Each row is a point on a tangle of strands that fork, close into loops and nearly touch. The rows are in no order.
Two points are linked if the straight distance between their rows is under 35. Some points are linked to none.
z388: -42 -10 -22  45 -17  -2   3  18
z889:  28 -17 -29 -15 -19  44  16 -25
z107:   0  29  37  -1   8 -29 -32  16
z151:  14  11  38 -40 -19  -7 -29   7
z324:   2 -12  15 -12   6   8 -30 -26
z921:   4  20  36 -19  -8 -22 -30   7
z576:   9 -11 -13 -42 -20  11   6  -6
z177: -32  -9 -30  50 -18  12  11  10
z619:  29  15  52 -45 -14  20 -33  22
z729:  -9   8 -32  13  19 -22  33  13
z375:   5  -3  28 -30 -32   8 -39 -23
z941: -51 -20 -10  44  -7  -6  -6  16
z534:  13  -4  32 -14   5   8 -33 -17
z352:  12 -15 -16 -44  15   3  24   8
z35:  19  -4 -29 -22  16   6  36   5
z204:  11   3 -26 -35 -37   2  15   1
z94: -38   1  18  29   1 -18 -23   5
z357:  -9   2 -22  66 -18  17  40  14
z518:   6  12  37  19  32 -11 -32  -3
z893:  32  14  48 -29  -1  21 -38  14
z575:  -6 -12 -11  -4  20  -2   0 -12
z416:  15   8 -30 -20 -27   2  25  -1
z733: -16  -4  -1  -3 -16  -6 -18 -21
z262:  -7 -10  18  10  14  -2 -24 -24
z60:  19 -16 -21 -23 -24  34   5 -27
z979:  -4  -9   9 -26 -41  11 -34 -30
z887:  25  25 -22  19 -24   1  51   5
z376: -47 -13   9  38  -4 -11 -19   8
z819:  15 -29   4 -32  16  24  -3 -18
z627: -37  -4 -21  33  21 -18  15  19
z137:  20  -8 -33   6   3  21  27 -20
z346: -22  -5   1  13  34 -27   0  -2
z599:  23  20  41  16  19   5 -46   2
z453:  24  18 -30   1 -11  -3  50   7
z320:  14 -30  19 -40  26  27  -2  -5
z458: -35  -7  -9  29  33 -18   6   6
z49:  19 -18  35 -35  24  20 -15   1
z345:   3   7 -31  -7 -14  -1  22  -3
z493:  33  -6 -30  -2  -8  32  28 -19
z940:  26   9 -35  -7   8   7  45   4
z554: -13   4  14   0  32 -31  -5   4
z676: -31  -4 -21  25 -26   5  -4 -14
z598: -30   4 -30  48 -21  -7  29  36
z12:   5  -3  29  11  32  -5 -27 -12
z564: -24   9  23  14   8 -25 -24   0
z381:   1  13 -18  53 -23   4  47  14
z43: -29   3 -31  42   3 -11  30  28
z749:  26   4  41 -22  -3  14 -42  -2
z845:  -9   9  -7 -26  18 -39  13  17
z570: -16  19  35  14  15 -30 -25  12
z29: -13   7 -25  -9  16 -27  21  12
z778:  10   8  37 -34 -32  -1 -36  -5
z487:   0  -7  -9 -29  -9  -1   2 -10
z850:  34  10  43  -5  29   9 -31   7
z224:  10 -27   4 -16   6  19 -18 -31
z726:  14  24 -20  36 -21  -4  50  10
z939:   4   0 -33  22  -1  15  21 -17
z868:  26  -6  40 -20  32   7 -25   5
z182:   2   1   9 -51   7 -26   5  16
z636: -18  -2 -27  60 -16  22  22   4
z854:  -5   7 -33  24 -14   6  24  -3
z710:  -7   1   5 -20  24 -33   3   6

How many points has the smallest loop of links through each point below? Write none if it is on no loop.
z939: none
z819: 11
z375: none

A tip is a point with one link. Name the tips that can be reached along the links from each point below, in the order of the rows.
z376: z352, z979
z262: z619
z554: z729, z598
z939: z60, z487

Name the points in between on the shortest way along the links from the first point to the second, in order.
z487, z345: z576, z204, z416
z458, z845: z346, z554, z710
z749, z868: z534, z324, z224, z819, z320, z49
z564, z388: z94, z376, z941
